Each row is a point on a tangle of strands that fork, close into loops and nearly touch. The rows are in no order.
(in the rows, 128 means zero)
Two points are linked if the straight distance between their rows is under 137. Some points are linked to none.
Z_279: [131 102 114 131 184  94  73 137 146 129  83  93  98  72 133 158 115 144
 154 170 149  85 146  96 135 104  75 168 127 145 115  85 139 135 173 136
  96 128 176]
Z_738: [113 122  79 131 128 100 110  99 133  88 123 113  90 105 136  96 110 155
  71 125  83 154 147  99 121  29 129 144 106 128  53 137 103 116 176  89
 168 103 117]
Z_996: [141 122 166 120 108 111  43 141 148  73 103 128 123  71 106 111  80 119
  96 123 122 131 114  86 150 146 108 166  85  81 100 176 132 129 111 172
 132 120 129]
Z_180: [148 104 161 140 148 175  95 109 180 136 100 139 133 115  78 140 117 149
 174 124  21  90  90 105 128 187 127 176 164 156 127  89 130 130 143 142
 118  76 146]
Z_219: [132 116  92  97 124 120 156 102 104 124 154 129 157 129 138 130  88 109
 113 179 114 193 167 104 101  83 149 157 115 132 104  73 143  98 125 127
 177  88  91]
Z_488: [118 113 130 121 207 122 100 153 156 147  82 142 115 141 131 158 139 142
 163 134  87  80 150  97 118 132  94 146 179 153 161 110 110 139 163 118
  85 116 126]
Z_540: [128 161  73 161  40 171 167 129 164 152 157 154 138 152 125 134 100 122
 103 120  96 174 132 117 146  61  77  88  65 110 106 102 143 101 127 108
 152 133 156]
Z_251: [141  85 112 127 150  97 173 135  92 118 152 114 119 144 143 125  79 108
 143 152 176 181 162 115 105  71 149 156 136 126 119  93 104 115 160 106
 128 152  49]
Z_859: [140 126 197 165 215 135 130 120 140 160  81 149 142 123  79 131 134 158
 178  93  84  54 114 124 128 130 119 117 186 164 166 151  80 124 164 112
 109 127 155]
Z_395: [118 161 127 121 182 107  67 161 165  72  80  92 118 135 129 161 122 120
 105 129 123  71 130 121  85 138  98 131 117 126 133 129 117 128 131 108
 127 112 124]
Z_10: [106 176 118 183  67 184 120 170 115 133 133 148 124 123 147  85 106 115
 136 129 147 143 117 115 207 127 100  43  64 123 138 181 124 152  97 154
 120 191 116]
Z_687: [140 163 125 142 111  89 158 156 128 111 110 124 122 127 137 172 163 107
 105 142 182 111 134 134 138  93  77  80  96  83 157 125 170 133 122  97
 110 180 151]
Z_583: [112 109 109 116 170 103 161 136  97 103 130 106 105 147 132 114 104 113
 138 129 186 145 156 109 111 110 142 130 118 138 106 154 107 121 141  98
 139 154  83]
Z_153: [126 156 134 130 190 151 181  98 115 152 130 118 169 170 104 127 127 112
 134 132  56  87 146 119 122 144 163 124 178 168 138 135 144 100 128 102
 182  96 109]
Z_936: [149  96 155 164 182 142 173 107 112 177 138 131 122  94  95 149 145 140
 167  73 132 103 117 144 132 160 104 145 181 153 145 141 129 125 169 102
 120 105 205]
Z_803: [122 123 212 139 170 114  76 145  91  77 105 157 126  86 105 151 127  95
  98  80 132 132  81 146 131 172 167 121 126 112 152 180  99 112  98 140
 121 118 174]
Z_640: [120  91 109 124 151 135 114  87 100 173 137 103 119 125 145 104 113 156
 141 133  43 136 148  72 132 111 106 189 173 175 106 109 150 118 206 145
 127  73 115]
Z_612: [112 133 102 144 145  86  61 137 164  91  88  79  95  97 131 125 108 146
 107 128 146  91 142 103 115  76  66 134  89 128  95 138 109 116 187 106
 137 134 155]
Z_493: [114  98 147  92 124  53 154  94 101 172 126 148 152  92 129 136 154 140
 114 132 154 179 103 125 109 139 128 153 197 116 144 132 176 126 121 151
 111 122 178]
Z_428: [146 106 125 137 158  99  91 136 150 153  92 114  93  49 127 164 138 155
 142 178 152 114 127  99 128 132  75 201 149 127 153  82 157 148 141 146
  49 140 205]
Z_407: [131  91 125 163 191 134 147 110  86 157 125  90 105 176 128  74 118 138
 178 102 111  93 133  99 111 136 157 137 166 185 150 169  86 118 189  91
 116 149  44]
Z_707: [126 118  76  95  93 101 192 129 125 173 154 128 133 130 156 141 130 155
 119 153 141 183 145 123  98  66  87 145 141 111 117  84 166 117 142 119
 100 147 137]
Z_385: [146 116 100 121 119 118 183 148 141 171 144 135 121 164 138 169 167 169
 126  91 141 118 132 147 118 145  87 128 148 104 138 111 146 143 154 115
  87 123 161]
Z_75: [119 108 139 125 154 150  60 105 174 114  90 118 103 146 112 125 113 144
 138 137  44  86 118  89 123 151 125 183 148 147 105 102 123 124 152 153
 119  71 115]
Z_276: [118 111 152  85  74  76 116 130 134 140 130 157 140  87 118 135 130 139
  91 131 151 169 118 110 138 109 115 142 155  49 118 173 179 130 115 157
 114 143 160]
Z_383: [144 122 136 132 163  70 171 157 124 136 120 123 115 172 164 139 147 141
 145 152 202 133 132 148 150 115 143 109 134 140 133 121 116 160 115 138
  91 197  91]
Z_998: [127 128 160  96  84 128 143 143 133 153 136 161 147 172 154 112 158 129
 129 130 160 137 122 168 132 148 154 115 143 121 119 134 112 144 100 173
 132 136 114]
Z_930: [ 92 157  96 126  74 161 141  97 132 138 160 143 150  89 154  96 128 136
 148 178 161 182 137 128 137  94  92 114 145 139 122  91 140 108  85 186
 186 142  85]
Z_795: [121  90 110 150 178 117 156 124  97 124 140  87 106 176 108  99 118 140
 153  82 183 119 136 112 107 152 153 125 127 176 129 182  81 127 150  90
 118 164  73]
Z_300: [117 117 134  75  38 136 129 130 133 165 158 162 161 148 136 108 144 144
 124 123 140 155 140 154 140 114 147 119 138  77  95 154 139 129 120 172
 152 143 120]
Z_114: [139 171 158  93 121 100  80 148 145  68 110 135 158  97 123 160 116  91
  75 176 117 150 107 134 129 160 162 140 132  94 133 120 159 137  58 161
 147 123 126]
Z_672: [ 98 113 116 100 181 107  89 124 114 101 120  65  92 115 132  85 106 119
 139 146 180 115 134  97 107 121 156 137 119 176 104 181 106 140 138 100
 128 142 102]
Z_452: [108 143  97 112  21 145 176 117 132 178 165 142 150 117 128 117 143 149
 123 112 131 160 110 142 126 106  78 100 109 101 133 114 194 111  93 131
 118 151 184]
Z_477: [128 103 110 143 147 166  85  55  79 150 150  88  75 165 134  47 123 131
 158 122  93 101 128 115 111 133 192 152 152 155 110 163 113 123 183 118
 145  96  63]
Z_232: [106  85 121 135 121 125  80 116 138 108 135  84  67 156 124  76 115 163
 131  84 164 101 131 109 132 104 129 140 102 139  77 176  85 124 181 117
 121 147  98]
Z_992: [ 98  92 100 143 127 113  90  83 112  91 126  96  71 130 134  71 108 161
 114 103 126 127 137  94 124  59 121 152  96 146  60 153  84 100 188 105
 149 124 106]
Z_205: [129 107 101 108  96 152 176  95 104 165 166 128 169 178 147 115 129 119
 140 133  90 147 156 143 110 132 148 153 154 143 120  95 132 100 142 146
 181  98  78]
Z_637: [147 114 165 162 159 138  82 146 139 105  79 119 115  84  90 167 134 117
 129  97 119  61 102 129  95 170  62 160 117 126 142 103 111 119 131 139
 100 118 189]
Z_422: [145 111 155 167 169 116 119 164 158  85  77 146 101 137 102 169 129 133
 145  85 136  93  91 141  92 179 107 150 141 110 153 126  53 144 130 129
  78 164 114]
Z_802: [112 132  64 112 116 160 112  97 111 142 168  96 104 197 127  56 143 120
  95 133 132 108 149 149 111 140 193  92  61 188 113 143 111 160 119 115
 128 131  75]
Z_798: [122 134 104  98 141  96  94 149 153 108 115 101  91 163 173 105 125 145
 105 150 133 132 142 123 121  65 155 134 120 129  81 137 100 159 168 115
 111 138  78]
Z_64: [113 141  86 142  68 171 141 143 129  95 154 137 138 168 120 109  85 125
 125  93 117 141 151 136 160 102 155  70  37  95  95 156 118 109 140  80
 167 135 105]
Z_326: [138  79 184 143 163 124 146  95 106 159 130 134 127 120 109  98 126 123
 177  88 128 110 119 129 148 161 156 147 189 148 117 173 111 123 175 135
 159 103 130]
Z_340: [136 132 108 133  60 147 196 124 133 158 164 151 148 154 146 139 153 157
 143 103 146 142 113 152 144 129  75  84 109 118 129  96 157 117 108 144
 134 134 141]
Z_557: [110 171 165 106  60 113  70 137 117  96 122 166 188  91 119 145 135 113
  64 164 113 165 109 151 157 164 164 116 123  86 147 124 169 116  47 186
 146 139 147]
Z_369: [112 117  94 112 168 127 135  90 109 133 134 104 122 151 138 119 117 128
 115 144  68 140 162  90 113 114 138 171 161 156  99 118 146 110 173 122
 164  69  96]
Z_111: [114 179 131 158  46 135 148 119 131 117 123 120 135  71 152 138 169  99
 121 159 140 137 111 121 169  79  52  67  95 111 183 109 204 120  90 109
 113 167 168]
Z_940: [148 161 140 108  90  97  59 150 170  94 123 128 141  79 114 144  88 115
  60 137  92 148 126  98 134 121  98 148 108  54 119 161 182 129 114 150
 132 107 150]
Z_328: [119 124 123  87 113 126  64 106 144 113 138 119 119 141 135 108 130 143
  84 142 101 141 145 104 129 109 164 173 134 101  71 161 131 140 146 166
 156  88  95]
Z_99: [131 109 187 155 205 130 127 127 123 170  93 126 117 151 104  83 126 155
 191 112  93  65 127 105 134 131 144 128 188 182 160 168  81 123 175 114
 104 147  88]
Z_309: [142 106 171 163 188 109 103 124 126 174  66 148 122  65  93 160 140 140
 161 170 123 104 116  98 137 144  87 186 160 169 168  82 137 132 132 147
  58 147 218]
Z_622: [146 132 141  65 125 122  99 153 141 136 126 127 129 113 134 105 134  89
 120 203 154 154 128 153 108 136 206 142 135 146 122 117 106 193  85 163
 107 141 100]
Z_62: [148 153 151 155 167 149 138 135 114 161 117 137 128 106 119 185 201 140
 103  93 108 100  97 162  88 158 122 148 168 131 200 123 134 139 114 100
  62 105 235]
Z_531: [133 127 134 142 152 119 156 140 124 164 119 135 103 107 119 171 182 151
 112 105 155 106 120 140 104 155  86 161 166 114 171 126 147 142 138 110
  65 122 208]
Z_667: [129 153  81 126  81 162 166 141 141 113 165 130 132 158 119 145 112 127
 102  96 107 137 146 141 136 110 103  96  68 102 100 115 155 108 140  91
 165 104 148]
Z_900: [159 125 111 154  88 170 221 118 113 153 185 148 156 128 131 156 151 144
 153  85 144 148 112 171 123 156  94  97 101 136 161  74 154 110  91  99
 127 115 173]
Z_758: [124  89 156  87 123  65 133 122 115 141 132 140 121  93 137 131 129 135
 124 151 185 173 131 116 140 107 137 165 196  92 107 153 153 137 137 162
 119 150 125]
Z_347: [127 141  55 143 135 101 126 137 155 118 112 107  87  93 134 121 121 159
  72 130  91 147 155 112 114  37  81 148 106 128  79 117 111 130 191  75
 136 109 169]
Z_508: [152  84  92 173 191 150 186 126 114 162 140 118 118 135 101 160 131 155
 174  68 133  95 151 123 116 153  87 144 149 149 145 115 111 125 189  81
 114 115 147]
Z_351: [117 196 111 184  68 155 119 125 145 102 122 123 118  77 175 130 114  89
 151 166 147 150 108 100 198  71  68  49 104 107 165 136 169 128  98 122
 136 172 127]
Z_399: [139 121 125  97 172 101 137  98  59 129 126 125 157 101 126 107 115  93
 139 167 146 178 160  94 140 143 187 153 151 145 116 169 136 133 119 140
 183 108  92]
Z_980: [125 111  60 144 149 103 157 140 130 114 124 116  89 135 126 139 111 159
 103 114 130 156 161 103 103  62  85 143 106 127  94 100 100 119 198  80
 120 120 123]
Z_375: [157  91 112 172 157  96 210 143  95 142 147 126 136 211 140 140 131 158
 161 102 159 143 144 126 132 141 129 117 104 138 129 106  99 122 138 132
 124 171  73]
Z_792: [135 163 111 147  92 143 133 155 151 132 145 125 123 197 161  97 138 148
 129 131 143 131 124 129 164 118 119  77  59 144  96 134 113 151 114 166
 142 158  91]
Z_283: [144 104 206 140 161 137 125 119 153 139  92 175 129 120  95 141 124 129
 168 104  84 122  72 134 108 171 161 154 193 136 139 134  75 132 146 145
 110 103 137]
Z_461: [160 147 190 164 210 166 127 116 147 161 107 147 154  94  72 159 138 155
 155  87  56  74  92 147 122 134 130 116 185 154 173 133 107 136 153 103
 109  90 206]
Z_129: [130  81 100 166 146 153 124  65  84 137 150 103  87 166 152  80 105 144
 166  99  58 113 134 107 114 106 148 161 157 151 122 111 102  99 222  93
 138  85  56]
Z_113: [150 148 165 139 160 132 122 164 123 104 118 123 149 188 128 141 155 124
 124  79 150  85  96 171 119 169 162  74 100 152 147 151  84 154  75 121
 110 153 127]
Z_913: [114 156 150 118  83 112 157 118 115 111 130 147 129  75 172 126 147 108
 151 182 194 146 111 146 176  95 121  76 116 116 145 119 158 126  74 142
 136 171 136]
Z_960: [110 180 111 110 175 118 122 151 145  92 109  98 138 162 147 172 140 108
  92 148 120  84 147 142 115 122 113 107 114 139 122 105 150 119 104 108
 152 119 130]
Z_52: [124 125 126 154 123 114 195 149  90 101 134 153 126 147 112 134 101 109
 142 130 208 160 147 121 143 107 118  87  72 113 139 120 120 103  91 105
 127 187 100]
Z_817: [106 132  67 135  84 149 109 108 131  85 155 116  99 164 119  77 100 146
  99  85 109 132 141 131 133  89 180  92  57 105  81 182  98 111 157  64
 169 122  98]
Z_327: [129 149  83 173  63 158 173 114 163 152 157 156 129 118 132 117 108 155
 141 147 146 201 108  85 121  69  40  96  91 128 150  60 145 106 104 137
 118 128 115]
Z_767: [129 137 192 129 153 104 138 115 115 136 115 163 143 118 120 187 176 114
  93  94 118 127  78 164 102 150 132 121 165 115 176 126 136 117 108 124
  95  98 211]
Z_436: [140 125 105 146 103 135 189 124 133 135 147 152 140 141 151 129 104 133
 146 162 161 178 136 110 117  82  73 109  91 139 141  42 123  99 102 139
 135 125  91]
Z_662: [139 133 170 122 141 158  88 134 162  78 128 125 139 128  93 161 127 106
 110  96  79  94  96 147 114 195 159 147 152 108 123 128 130 132 105 131
 151  78 138]
Z_527: [162 126 161 149 154  87 110 112 134  79  67 145 122  33 111 183 121 108
 121 150 102 155  63 106 108 170  88 185 145 117 159  99 129 129 100 156
  95 126 170]
Z_419: [115 118 184 117 164 115  66 129  88  97 102 143 133  89 100 107 114 108
 113 106 146 130 110 107 153 186 172 140 124 137 119 199 114 143 100 158
 140 106 147]
Z_118: [148 123 172 142 172  96 106 110 136 151  69 158 136  62  98 168 133 138
 136 149  87 151  69  90 118 167  97 181 177 156 164 100 137 132 115 156
  75 106 197]
Z_264: [102  94 122 121 157 130  69 105 146 135 107 114  87 152 154 109 128 164
 136 129  55  97 147  93 132 100 109 173 156 160  98 100 117 126 196 141
 106  79 115]
Z_265: [107 113 124 111 133 130 117 129 117  93 137 112 105 123 117 120 112 130
 121  86 142 109 144 108 137 132 114 130 102  99  86 182 134 111 154 117
 162 100 135]
Z_255: [110 157  82 155 112 184 143 150 109 125 160 139 114  94 134  62  95 113
 139 165 182 169 147 111 164 115 121  70  48 175 130 134  99 159  89 149
 135 165  74]
Z_979: [148  75 158 143 101 137  84 138 183  99  98 121  95 118 100 131 102 141
 147  98 114  83 106 125 121 144  75 183  95 102  96 103  93 124 159 157
 102 129 142]
Z_951: [128 160  74 125 170 173 183 134 120 182 157 102 135 150 126 152 130 148
 129 126  69 132 154 124  95 165 126 176 160 168 145 107 161 109 126  87
 126  80 178]
Z_748: [128 137  96 140 205 162 172 115 122 166 129 113 130 145 103 139 123 140
 151 112  46  90 159 102 107 141 116 147 163 174 149 122 142 108 168  81
 142  74 138]
Z_174: [164 145 143  73 119  89 106 162 163  98 113 116 115  97 154 152 111 104
 144 191 163 133 102 151 123 117 190 129 138  89 129 109 126 162  90 148
 108 142 122]
Z_781: [114 162 118  94  70 137 124 123 132 138 146 137 141  93 171 104 127 119
 147 200 174 162 136 139 163  82 139  99 120 121 110 121 146 135  85 174
 163 165 109]
Z_294: [144 119 125 149 114 190 179 107 113 113 178 149 175 157 138 122 123 114
 171  95 135 122 138 174 154 162 156  84  97 151 128 104 116 112  93 112
 189 109  94]
Z_66: [147 130 162 110 116 102  84 159 154  64 100 135 106  70 113 118  87  96
 106 149 138 155 101 111 111 147 133 170 116  75 119 159 107 146 100 156
 114 147 114]
Z_126: [126 152 153 109 161 122  67 130 158  73  99 119 137 125 103 146 114 105
  89 146  94 120 111  99 116 176 152 169 144 122 113 132 136 138  93 154
 147  89 114]
Z_204: [117 129 122  99  66 101 166 130 126 163 147 134 122 106 118 140 160 145
  93 114 151 153 118 130 115 121  91 138 141  76 142 145 193 128 118 117
  91 141 199]
Z_211: [118 112 119 135  65 199 141 125  95 127 170 168 155 141 112  79  85 117
 148 137 142 162 182 137 143 128 164 119  55 115 132 107  87  94  97 142
 169 108  68]
Z_875: [129 156 142 110  53 145  74 161 149 109 149 136 161 105 112 144  92 117
  67 108  71 125 139 138 164 138 135 111 104  39 117 175 189 117 121 136
 148 108 161]
Z_297: [139 149 166 143 100  83 155 143 134 117 103 147 131 121 135 180 206 120
  87 130 163 107 106 161 118 119  89  99 120  93 192 100 157 134 102 113
  68 159 175]
Z_376: [116 133 138  96 107 175  78 113 116 131 163 128 137 150  93  87 153 102
 103 136 118 108 158 170 142 196 236 134 111 132 119 165 116 163  91 143
 151 102 115]
Z_415: [ 92 165 107 139  88 198 123 164 101 132 158 139 131 115 125  68 122 116
 113 130 155 120 146 151 183 153 136  57  50 166 128 163 114 157  80 153
 133 159 108]
Z_312: [128 122 112 162 137 129 119 150 138 168 108 121  74  81 118 150 167 170
 116 144 177 101 143 119 114 140  64 205 149 115 159 112 149 147 154 132
  44 155 206]
Z_4: [121 101 130  97 120 168  86 132 119 123 160 126 126 134  91  81 139 106
 114  93 144  91 127 178 122 196 220  89  89 154 138 185 104 184 103 100
 109 115 117]
Z_201: [136 103 107 110  72 171 146  90  75 163 182 126 150 166 141  77 141 108
 146 137 119 157 180 162 126 139 189 157 118 134 122 135  96 124 130 150
 180 120  59]
Z_53: [133 141  95 152 129 121 165 155 108 112 142 117 121 153 137  96 100 124
 148 153 199 168 136 109 147  97 127  72  42 155 117 125 107 138 101 119
 126 198  84]
Z_677: [ 85 154 108 121 102 118 178  79 114 165 139 130 164  89 154 118 170 144
 134 156 136 150  98 150 105 124  88 116 158 176 164  62 194 109  56 149
 126 131 173]
Z_764: [131 122  82 113 125 160 199 117 128 172 169 119 154 173 136 143 126 136
 133 117  79 138 150 142 103 146 122 148 147 154 127  79 154 104 138 113
 154  80 132]
Z_735: [145 140 199 140 168 143 106 105 134 127  86 165 137 111  71 110 123 115
 143 139  64 145  74 112 107 184 201 167 174 157 135 156  75 139 121 162
 132 102 111]
Z_888: [113 156  57 120 108 132  99 129 140 127 148  89 105 175 145  54 130 130
  79 167 137 134 140 138 132  87 169  75  38 198  97 127 106 174 121 117
 125 158  78]
Z_860: [118 147 139  85  83 155 101 141 133 159 146 141 137 140 138  79 155 106
 110 182 155 144 153 164 135 136 169 127 110 157 114 127 106 171  78 187
 129 143  97]
Z_274: [119 170  65 161  41 152 154 105 176 170 145 140 135 116 152 127 117 130
 126 156 118 190 108 100 140  34  51  91  98 123 125  93 167 116 116 121
 126 162 153]
Z_320: [117 133 118 137  90 214 143 110 102 130 186 145 155 135 132  86 139 117
 159 121 142 123 162 188 176 178 185  95  88 154 121 135 105 132  89 138
 185 124  96]
Z_523: [ 83 137 100 130  87 145 167  79 116 165 154 147 174  97 142 100 139 138
 145 144 140 161 117 147 112 134  82 118 172 164 147  68 160  90  71 186
 180 126 119]
Z_533: [ 89 165 145 127  83 193 123 141  95 128 160 156 147 115 137  93 147 117
 119 137 147 126 149 176 183 168 161  88  98 149 128 146 113 127  66 174
 167 135 127]
Z_380: [151 112 138 133 130 160 113 148 172 146 112 137 113  94 102 169 141 153
 147 102  80 113  88 140  89 193  94 187 165 120 155  95 123 145 131 133
  73  93 199]
Z_988: [128 111  54 140 187 102 176 148 114 135 122 126 119 166 151 164 122 152
 134 132 117 144 174 109 103  95  94 134 119 150 138  73 111 119 184  82
 110 119 104]
Z_387: [120 176 149 158  47 143 108 170 134 126 110 143 139 143 158 118 109  85
 116 134 137 124 124 130 191 102 100  57  83  79 147 168 153 129  99 135
 114 192 139]
Z_46: [143 169 127 170  86  84 116 167 145 117 103 117 124 153 133 149 116  86
 113 135 173 124 139 120 162  81  95  69  85  62 149 168 157 136 135  95
 102 216 138]
Z_261: [119 166  98 136 148  79  79 164 147  74  98  73 113 103 131 152 110 121
 110 129 188  98 141 116 104  93  87  93  91 105 131 164 125 118 164  76
 140 168 137]
Z_51: [140 115 156 146 188  79 133 169 144 123  89 140 111 178 124 157 150 143
 130 115 175 109 118 140 117 155 142 126 152 128 149 137  83 162 120 131
  68 176 105]
Z_548: [100 156 138  97  90 105 105 102 108 139 142 153 199 110 115 149 157 128
  77 141 117 157 113 145 144 171 148 119 154 125 133 112 192 110  61 181
 163 112 171]
Z_948: [138  87 106  99 120 135 133 140 167 170 152 126 120 171 152 149 147 178
 143  90  94 117 135 141 120 137 111 151 175 119 114 110 131 149 189 127
  96  88 127]
Z_712: [141  85 144 121 139 127 111 156 174 129 110 138 101 182 133 145 137 160
 150  92 118 100 118 128 117 152 124 153 161 110 118 122  88 154 169 137
  83 113  90]
Z_116: [167  83  99 164 174 116 189 130 121 134 154 120 137 187 126 164 141 169
 176  64 147 109 140 140 132 159 123 110 124 122 126 123 113 139 177  92
 130 135 105]
Z_963: [122  87 155 131 120 120  64 141 174  97 100 106  75 136 118  98 102 142
 131 112 147  98 116 109 120 113 107 170 104 114  85 146  86 135 158 152
  99 142 107]
Z_759: [135 165  94 169  68 147 155 114 154 122 147 137 110  79 167 121 104 121
 187 176 185 182 100  89 185  52  95  68 108 108 142 116 136 131 110 136
 137 176  97]
Z_101: [131 188 149 118  83 133  93 178 170  90 122 123 138 158 137 138 118  93
  74 132 111 104 129 154 135 123 111  91  88  86 126 127 154 120  97 135
 142 137 128]
Z_152: [130 110 158 111 171  99 100 100  89 121 108 131 135  98 117 111 121 117
 133 127 146 145 128  80 158 157 140 155 154 144 100 180 143 134 127 163
 160  97 128]
Z_919: [124 119  75 138 210  97 139 155 128 145 102 132 122 169 146 179 155 161
 142 116 131  90 167 109 116 126  89 124 144 143 153 111 117 141 178 104
  93 140 122]
Z_704: [103 167 135 115 205 136 120 124 146 116 101 105 147 182 120 144 135 112
 117 143  80  69 144 118 117 142 158 126 167 164 127 127 136 122 115 107
 152 102 110]
Z_82: [138 111 130 133 168 123 122 167 172 126  84 168 117 154 122 186 147 147
 141 108  96  93 120 124  97 166  95 149 165 109 168  98  92 149 140 129
  66 125 128]
Z_574: [117 143 105 145  56 144 158 127 133 145 136 162 134 123 155 118  94 100
 143 168 161 185 137 100 179  40 109  83  90  92 109 142 136 118 115 128
 135 201 113]
Z_474: [154 151 179 138 130 115 105 173 131  66  99 136 122 105 111 177 149  93
  77  91 112 108 100 162  89 157 102 115 121  76 173 125 129 112  93 122
 109 128 152]
Z_445: [165 152 116  71  98  90  81 157 181 119 135  99 113 100 165 140  98 126
 124 190 136 142 117 132 134  53 195 129 126  77  89 127 134 153 136 142
 129 140 116]
Z_906: [149 130 101  90 113  92 125 143 137 125 155 102 102  98 162 128  96 122
 134 170 165 166 142 124 150  24 184 122 121  91  73 146 128 137 164 117
 137 170 105]
Z_939: [130 139 180 118 182 149  91 116 123 132 104 129 126 138  84  87 133  99
 128 133  99 104 105 121  97 178 211 144 159 169 137 174  91 157 105 133
 126 101 107]
Z_119: [104 100 114 138 165  87  48 119 144 102  69  66 111 105 134 134 111 150
 153 160 159  66 144 100 121  92  83 151  93 172  98 101 106 104 178 119
 125 153 157]
Z_928: [129  94 120 113 146  94 210 123  89 201 130 141 161 141 153 133 134 128
 151 138 101 154 137 133 100 127 113 154 212 150 166 106 144 107 151 125
 121 133 121]
Z_972: [152  88  90 134 112 173 123  63  66 148 182 103 105 169 136  62 126 108
 148 116 103 140 157 147 103 134 212 162 130 124 122 147 101 129 173 106
 160  99  40]
Z_665: [147 100 162 111 132 138 130 126 177 163 125 160 153 128 109 160 143 150
 157  96  80 124  84 162  97 183 143 148 210 123 147 105 127 147 143 126
 104  78 164]
Z_287: [109 156 157 112 176 119  67 160 121  64 100  82 131 125 118 138 127 104
 105 105 145  82 119 127  91 156 131 111 116 143 140 179 110 122  93 103
 139 130 130]
Z_926: [ 98 162 135 133  68 122 177 100 106 131 137 125 142  67 145 132 198 129
 109 149 146 150 103 145 128 107  77  98 107 144 183  90 201 114  64 112
 104 146 195]
Z_857: [134  91 146 119 159 113 178 123 102 168 130 130 133 164 143 120 134 126
 156 107 120 121 139 127 122 142 138 150 199 142 131 148 112 122 173 128
 137 117  94]
Z_471: [128 147 166 100  97  71 146 123 138 113 110 141 138  96 162 161 168 116
 125 177 173 128 100 156 136 105 126  99 142  99 160  95 170 134  81 131
 104 149 159]
Z_290: [131 134 157 104 122 145  99 107 152 127 159 134 185 130  91 161 147 124
  99 107  85 122 108 154 143 201 180 137 178 122 117 117 170 128 107 143
 172  72 161]
Z_709: [136  91 172 143 184 125 130 117 116 192  94 125 126 110  99 121 129 147
 177 130  90  87 134  87 147 141  87 165 171 183 129 118 138 116 174 145
 105 112 172]
Z_43: [101 171 140 103  71 163  70 163 121  95 145 132 159 125 114 111 106 114
  68 138  98 113 160 150 176 157 185 110  82  77 107 175 155 125  91 150
 163 128 128]
Z_372: [132 130 145 122 131 155 179 127  97 115 156 145 159 145 133 160 146 109
 133  81 132 112 126 175 143 157 136  82 122 129 132 129 140 111  98 106
 168 107 152]
Z_360: [123 106 141  97 123  68 162  89  77 205 122 150 192 121 140 118 145 124
 137 144 118 180 116 140 100 142 153 146 214 142 150 129 155 113 131 168
 158 124 134]
Z_902: [115 132 146  95 197 119 106 124 107 131 105  99 119 138 121  86 128  97
 131 151 141 109 135 113 101 145 189 128 150 180 123 180 110 160 113 116
 130 122  99]
Z_698: [114 133  79 116 111 154 122 102 121 109 159 110 102 198 143  79 131 134
 105 111 119 123 152 141 123 112 187 118  85 134  83 148 105 127 146 108
 162 109  73]
Z_997: [161 100 108 139 133 100 192 130 115 127 146 128 134 134 156 150  90 118
 173 177 188 170 144 124 121  70 124 120 114 131 146  35 119 103 124 113
 121 148  77]
Z_520: [101 152 137 104  94 158 120 108 131 125 170 132 189 147 114 141 149 116
  92 134 107 118 140 152 163 179 165 124 142 127 106 108 171 106  86 167
 190 106 149]
Z_446: [106 178 117 113 134 112  93 177 123  69 112  83 129 140 140 130 114 105
  96 123 163 102 141 135 114 117 122  74  68 121 128 177 131 116 109  82
 146 161 121]
Z_282: [129  77 178 132 145 113 137 114 125 147 130 141 110 105 103 136 136 135
 149  83 150 113 114 133 147 159 109 153 176 124 113 148 131 126 156 145
 127 102 175]
Z_734: [137 125 131 153 145 121 213 130  82 117 135 154 140 152 122 168 147 116
 131  94 174 126 137 144 128 135  96  90 101 120 149 113 126 102 102 103
 131 152 139]
Z_440: [160 146 165 142 122  83 110 143 138  41  89 133 108  35 118 158 105  91
 109 143 119 153  89 125  95 155  94 163 127  67 152 127 125 123 100 144
 111 155 136]
Z_507: [123 104  82 139 158 139 156  93 104 121 141 113 113 196 144 108 107 129
 137 109  80 126 154 114  96 113 154 145 130 152 117 106 101  99 179  90
 151  82  61]
Z_954: [114 128 133  93  90 172  82 131 121 101 161 135 140 132 116 106 127 125
 115 111 119 112 155 164 165 174 208 119 101  80  98 184 136 147 116 127
 166 102 118]
Z_941: [165  88 151 127 106 156  96 141 198 111 132 122 110  95 107 152 120 145
 147  88 104 101  94 147 115 170  88 170 131  90 112 108 128 152 156 126
 106  85 168]
Z_814: [144 113 121 137 180  91 206 137  94 155 118 133 145 176 172 139 136 123
 166 150 160 138 147 136 131 118 128 116 154 163 148 100 106 126 123 124
 119 169  78]
Z_14: [124 127 111  89  88 117 161 132 111 129 151 141 134 113 152 116 104 108
 131 177 172 184 157 117 144  59 146 117 107  92  95 138 138 119 122 134
 153 169 100]
Z_224: [139 128 210 141 168 133 101 124 109 101 132 159 148 112 121 186 149  97
 106  63 111 126  73 194 126 146 176  89 146 111 164 149 110 109 113 115
 126 101 197]

A piece is all that can be reached along the links. How many separate loops has the piece of each point below (a circle has one, a figure eight two, a Y none), and how many tips (points with one link)?
Z_936 -> loops 0, tips 6
Z_781 -> loops 2, tips 1
Z_126 -> loops 1, tips 0

How many points has the smallest loop of links through each point below? Write 0 if it is on no loop.
Z_930 -> 10
Z_290 -> 7
Z_309 -> 0
Z_294 -> 9

A fork is a point with three links, a tip a point with one. Leave the first point through the second and follow the links. Name the first fork or tip that comes.
Z_326; Z_857 -> Z_900
Z_264; Z_640 -> Z_428
Z_276; Z_758 -> Z_82
Z_309; Z_118 -> Z_4
Z_251; Z_997 -> Z_888
Z_979; Z_941 -> Z_583
